Points on a hilly landscape, in no order, each with its height.
From any point a ball rolls to the lowest of the 2 points nearest to it. It stops when none of these is lower. Distance is the straight distance between rows; heights are no part of it.
<841> h=18.5: [141 123 102 160  82  98 145 168  67 126 136 139 112 149 135 109  56 124
 113 112  95 139 129 144 149]
<469> h=59.4: [160  53 117 167 130 109  95 108  98 138 139 118 160 155 134 147 107 166
  95 186 152 114 101 105 119]
<155> h=55.7: [158 181 113 143  95 118 166 146 118 152 108 132 149 101 107 107  47 119
 131 159 112  90 165 149 123]
<119> h=17.4: [138  99 136 100 169 129  63 142 155 110 132 136 115  97  76 121 112 128
 120 160 137 128 166 189 190]
<312> h=64.0: [101 135  97 116 196 129 156 139 147  76 161  85 105  75  72 102 114 128
  72 104 143 148  97 142 144]
<467> h=31.1: [113 117 171 106 230 157 110  96 122 142 107 137  75 123 145 104 111 173
 129 134 125 147 111 170 182]
<933> h=32.7: [109 175 100 121 154 137 100 195 129 105 153 134 149  83 120  98 148 110
 160  99 190 192 113 142  90]
<34> h=16.5: [129 121 121 146  81 169 121 116 109 188  87 184 142 148 137 152 109 143
 140 186  89 106 173 131 140]
<123> h=27.2: [112 170  75  92 146 103 154 192 130 127 179 149 160 100 130 108 161 121
 137  62 144 172  98 133  76]
<948> h=46.2: [132 157 151 112 175 155 138 144 164 143 119 147 134 109 135 118 191 124
 190 100 149 110 117 131 110]
<285> h=69.9: [ 83 143 122 131 105 146 175 144 158  80  99 152 158 121  81 144 163  95
 132 113 115 114 119 119  98]
<147> h=67.7: [ 87 116 119 145 155 151 138 157 106  99 158 156 144 119 117 103 162 131
 111  92 114 157 128 102  87]
<460> h=20.7: [ 81 121 137 153 110 179 149 151 126 122 148 143 110 153 150 116 138  98
 154 127 113 126 165  79 127]
<109> h=18.1: [127  94 138 179  97 176 130 142 112 140 138 109 120 163 170 112  75 134
 132 153 123 107 157  77 141]
<255> h=44.9: [101 134 105 150 170 154 110  93 162  59 164  95 114  77 130  94 191 108
 132  94 130 137  87 101 116]
<803> h=44.1: [138  97 146 125 168 125 133 129 160 131 138 111 122 124 134 141 195 132
 158 116 186  98  98  98 101]
<43> h=27.0: [ 98 142 138 134 196 167 156 112 125 146 129 140  87  99 151 103 120 146
 135 104 115 161 110 138 134]
<707> h=51.3: [130  73 115 135 109 124 106 120 125 166 142 128  76 157 192 145 111 109
 158 156 130 132 122 117 152]
<261> h=42.2: [130 103 104 144 167 110 116  84 118  98 171 111 108 116 156 119 179 115
 124 113 115 141  63  97 109]
<873> h=31.0: [119 194 147  94 121 138 118 132 127 153 114 138 127 111 122 132 100 118
 138 150 120 168 175 172 119]
<958> h=62.2: [104 100 129 128 153 140 132 110 132  77 157  89  87 108 111 125 131 130
  70 128 114 154 111 124 150]
<434> h=23.0: [148 108 162 110 142 150  42 102 161 128 132 137 147 136 104 129 134 169
  98 163 118 120 177 155 169]
<268> h=40.2: [165 163 144 126 119 121 103 118 140 153 134 125 164 122 150 131 143 157
 132 130 131 120 140 128  99]
<938> h=57.1: [153 117 130 168  64 100  72 111  99  67 131  96 153 158 125 151 147 152
  71 131 125 155 104 116 102]
<778> h=19.8: [134 113 105 178  63 166 147 118  97 157  80 165 144 163 151 135 112 110
 160 167  90  70 144  81 127]
<670> h=38.4: [120  74 163 143 114 118  48  80 119 102 135 131 141 172 173 153 212 139
 158 150 144 107 104  98 124]
<635> h=55.1: [147  99 116 154  79 105  52 119 118  94 180  80 129 156 172 143 159 124
 123 137 161 141 118 100 119]
<48> h=26.0: [127 139 135 136 163 128 177 138 119 117 151  98  91 102 129  83  65 105
 145 120  94 119 136 137 157]
<88> h=32.1: [127 138 145 161  95 141  71 123 137  71 114 128 120 126 133 123 151 109
 164 155 150 125 127 129 139]
<372> h=65.3: [127 146 141 140 108 112 176 109  62 144  77 185 162 179 130 148 113 146
 129 121  80 153 118 116  66]
<16> h=28.8: [138 106  73 199  54 117 153  99  81 103  86 156 156 160 142 135 157  63
 176 148 110  72  84  57  90]
<798> h=66.5: [113 147 110 148 114 133 159 130  94 115 117 180 166 133 124 133 130 152
  93  99  99 162 116 111  48]
<3> h=53.6: [138 195  92 119  64  88 196 149 139 135 121 115 173 110  81 107  66  96
  92 112 101 117 137 143 104]
<30> h=57.9: [123 161 128 114 109 195 141 152 167 186  92 143 132 114 124 128 113 109
 162 165 141  84 204 116 141]
<753> h=29.8: [137 161 107 106 134  80 198 123 125 136 150 114 108  94 138 111  90  98
 132 124 111 140 105 139 110]
<776> h=12.0: [139  86 134 100 167 127  85 128 135 146 156 142 107 124 127 110  77 124
 145 157 104 109 180 162 208]
<995> h=29.0: [155 111 126 136 138  77 188 121 109 141  95 142 113 136 125 142 142 166
 112  81 113  96  72 139 132]
<44> h=37.9: [154 167 174 127 147 143  81 118 141 141  94 101 116 121 162 135 119 178
 158 163 172 135 139 155 124]
<345> h=35.3: [149 178 144 143 120 145  50 116 169 105  96 113 116  95 151 135 151 134
 156 136 158 164 131 170 136]
<700> h=61.7: [ 71 196 157  82 191 151 198 134 158 130 106 117 126  98  85  87 105 127
 121  75 115 136 155 141 122]
<54> h=41.4: [135  74 128 153  88  77  72  63  66 101 122 144 154 197 167 161 196 119
 134 149 127 135  70  83  99]
<886> h=38.7: [157 112  89 149  91  71 139  88 129 108 155  82 106 131 174 138 161 100
 122 108 132 126  64  93  99]
<922> h=34.0: [141 135  84 141  86  92 172 138 139 115 129 112 136 120 134 131 133  79
 150 144 125 130  88 106  84]
<189> h=56.9: [131 170 104 157 109 176 169 155 145 161 120 129 152 107 122 108  83  96
 156 162 114  80 174  86 106]
<56> h=24.8: [114 139 120 124 113 189  77 194 187 152 101 110 116  91 101 115 104 130
 148 116 198 124 185 144 173]
<193> h=41.7: [130 150 123 126 179 107 159 160 148  96 157  85 155 104 127 111 170 123
 150  88 185 122  81 104  78]
<205> h=63.0: [177 139 108 173  68 104 119 103  90 119  88 157 147 149 152 137 114 123
 134 155  96 125 103 119  96]
<697> h=56.2: [105  98 172 144 224 173 110 106 121  97 135 122 128 117 132 117 166 175
 120 126 160 133  85 115 106]
<833> h=70.3: [ 94 150 122  86 110  97 226 157 155 119 111 139 142 131  77 133 132  84
 120 101 114 116 125 143 111]
<594> h=11.9: [139  94 144 129 167 143 129 112 130 192 137 152 116 107 115 103  52 155
 112 155 112  91 178 169 175]
<114> h=19.2: [112 129 158  84 170 150 111 151 152 162 128 118  99 117 120 121 106 154
 129  92 160 136 165 159 185]
<328> h=23.3: [ 83 151 123 127 141 180 159 136 148 131 138  96  88 112 149  92 101  94
 152 108 118 148 144  99 147]
<89> h=59.9: [ 72 170 152 119 159 197 162 130 178 144 105 105 139  99  76 113 106 109
 118 121 147 126 178 116 130]
<277> h=19.9: [104 181 114 125  92 163 146 194 178 138  97 110 137 100 112 120 127 121
 135  90 180 141 152 136 128]
<1058> h=50.1: [107 165 168  98 187 149 106 120 174  82 113  64 113 105 113 120 176 105
 150  93 189 152 104 122 109]
<639> h=50.2: [131 100 147  96  89 133 125 122 132 149 121 138  92 187 179 169 109 103
 184 182 132 111 167 105 166]
<212> h=64.2: [135 133 133 132 105 100 166  98  95 142  92 159 116 150 160 143 117 122
 149 148  90 146 103 141 114]
<463> h=47.1: [ 94 162 130 141 138 139 139 109 172  58 124  81  96  98 135 110 166  78
 159 117 159 129 100 108 104]
<612> h=31.6: [152 101 158 155 141 141  54 112 167 111 133  86 120 131 153 147 161 190
 102 144 173 109 116 134 164]
<663> h=42.7: [169 110 122  95 145  96 108 104 126 147 157 117 140 131 133 149 152 142
  98 133 103 138 118 146 112]
<874> h=15.2: [128 114 165 126 152 163 126 144 138 151 140  95 111 151 151 123  82 148
 143 135 150 105 175 105 175]
<149> h=51.1: [129 153 111  87  65  75 199 135 123 164 139 109 141 146 103 132  76  79
  99 129  86 120 159 126 126]
<289> h=8.7: [155  65 116 125  71 103  82 119  80 151 112 204 134 192 151 163 121 147
 144 160  82 132 134 142 161]
<954> h=61.4: [179  80 105 182  83  95  94  73  77 145 104 129 156 170 160 148  91 132
 133 183 103 107 110  95 135]
<806> h=35.2: [110  88 176 143 143 142  62  83 161  75 140 107 111 130 132 155 210 149
 126 128 170 117  98 121 147]
<934> h=57.8: [115  71 171 174 171 146  97  92 106  94 148 119 150 153 135 129 149 160
 119 173 151 107  95  96 119]
<928> h=28.9: [150  93  82 160  95 126 142  96 141 151 125 157 140 108 145 135 163  95
 150 147 126 102  96  93 109]
<501> h=28.7: [122 123 109 161  85 167  85 147 171 118 108 109 126 108 123 131 111 123
 139 173 172 112 177 121 157]
<561> h=16.2: [103 146 149  94 158 127 138 115 124 199 164 145 123  97  97 102  66 146
  88 118 101 124 213 171 161]
<85> h=23.2: [128 119 162 113 142 137 141 123 144 166 111 149 106 117 125 131 122 188
 103  88 102 126 142 166 174]
<822> h=49.0: [163 136 131 104  89  85 151 104 106 146 140 110 170 171 118 140 100  81
 129 141  74 118 159 105 103]
<885> h=53.0: [148  82  88 122  98 113  79 144 132 157 183 118  98 133 182 154 138 136
 122 132 156 158 115 124 150]
<1011> h=47.0: [157 104 118 102  98  94 133  84  79 167 156 142 162 190 135 146 132 107
  90 116  57 154 140 102 104]
<295> h=58.6: [101 157 164 122 153 208 107 124 162 150 101 143 141 118 108 115 120 129
 149 149 118 123 199 124 142]
<1017> h=14.1: [152  97 122 138  77  92 102 138  60 129 122 150 117 179 151 150  95 163
  90 126  91 160 122 154 161]
<66> h=23.8: [133 118  89 201  45 144 125 103 127 116  82 145 123 132 148 134 162  98
 171 165 128  69 117  85 121]
<13> h=53.4: [110 148 148 128 231 154 104 115 146  77 118 101 104  81 107  97 156 144
 140 103 176 160  76 150 127]
<122> h=25.9: [159  85 148 138 141 115 159 140 122 158 114 143 128 148 122 125 107 172
 116  85 100  69 122 138 167]
<973> h=58.9: [149 123  94 138 101  93 103 121  66  80 172  91 126 150 132 143 119 152
  47 103  94 172  93 108 116]
<342> h=27.3: [149 122 147 147 148 157  69 122 166 108 111 121 143  99  98 137 143 187
  75 129 132 116 128 166 147]
<454> h=14.9: [115 151 120 111  75 144 148 195 134 164 116 154 146 131 123 144 137 125
 137 117 147 135 163 129 110]
<834> h=68.7: [ 81 157 136 109 136 155 149 177 150 107 147 156 173 116  77 106 149  95
 128  93 124 134 167 121 115]
<217> h=42.6: [178  88  92 132  68  68 110  77 102 132 135 118 134 183 167 167 167  95
 121 143 105 135  81  91 111]
<78> h=34.5: [142  87 179 115 202 132 100  94 123 168 124 144 110 139 144 141 116 194
 132 181 145 118 121 165 175]
<761> h=13.0: [154 109 128 153  92 127  86 106 110 141  74 203 133 148 128 143 134 148
 152 172  74 109 132 169 161]
<21> h=37.8: [ 99 164  93 116 188 130 150 188 161  90 142 108 141  59  97  91 144 104
 147  89 210 143  95 134 108]
<360> h=49.1: [138 104 139  96 110 107 131 141 113 135 123 163 127 170 134 140 156  82
 202 164 121 100 147 120 136]
<730> h=66.2: [113 152 107  79 183  86 190 138 151  67 133  82 133  96  55 135 132 135
  70 100 152 131  74 142 102]
<988> h=47.9: [123 130 179  83 167 143 107 147 135 134 133 140 138 149 126 134 176  98
 200 151 146 118 161 113 116]
<892> h=21.8: [114 188 133  81 163  98 136 159  91 191 169 145 130  82  80 106  58 142
  89 104 159 151 194 211 150]
<911> h=27.1: [115 181 115  92 119 103 139 173  91 160 150 164 147 109 104 122  81 119
 115 112 112 167 177 193 107]
<65> h=31.5: [122 112 121 129 146 116 181 140 134 132  94 125  75  94 123 137 126 155
 110  91 148 132  73 167 145]
<1005> h=21.3: [136 170  83  98  90  90 173 189 145 153 143 143 168 128 122 144 145 113
 126  84 147 142 108 130  78]
<890> h=68.5: [101 155 120  72 154  83 203 164 145  69 128 145 131 107  58 130 144 118
  97  75 118 123  90 168 129]
<579> h=26.7: [114 115 113 118 110 128 174 138 139 159 111 133  79 116 110 144  86 145
  81 104 120 132 139 164 170]
<368> h=45.0: [174 104 142  82 151  63 122 111  75 151 165 127 141 184 131 146 157 151
  86 106  70 141 106 110 112]
<638> h=60.7: [124 114 152 119 120 117 124  95  95  86 149  74  94 161 149 144 104 146
  69 134 111 170 120 114 134]

For each start below, name the point where the ball stops.
<295> -> <454>
<922> -> <289>
<833> -> <454>
<147> -> <886>
<670> -> <594>
<934> -> <886>
<360> -> <454>
<268> -> <454>
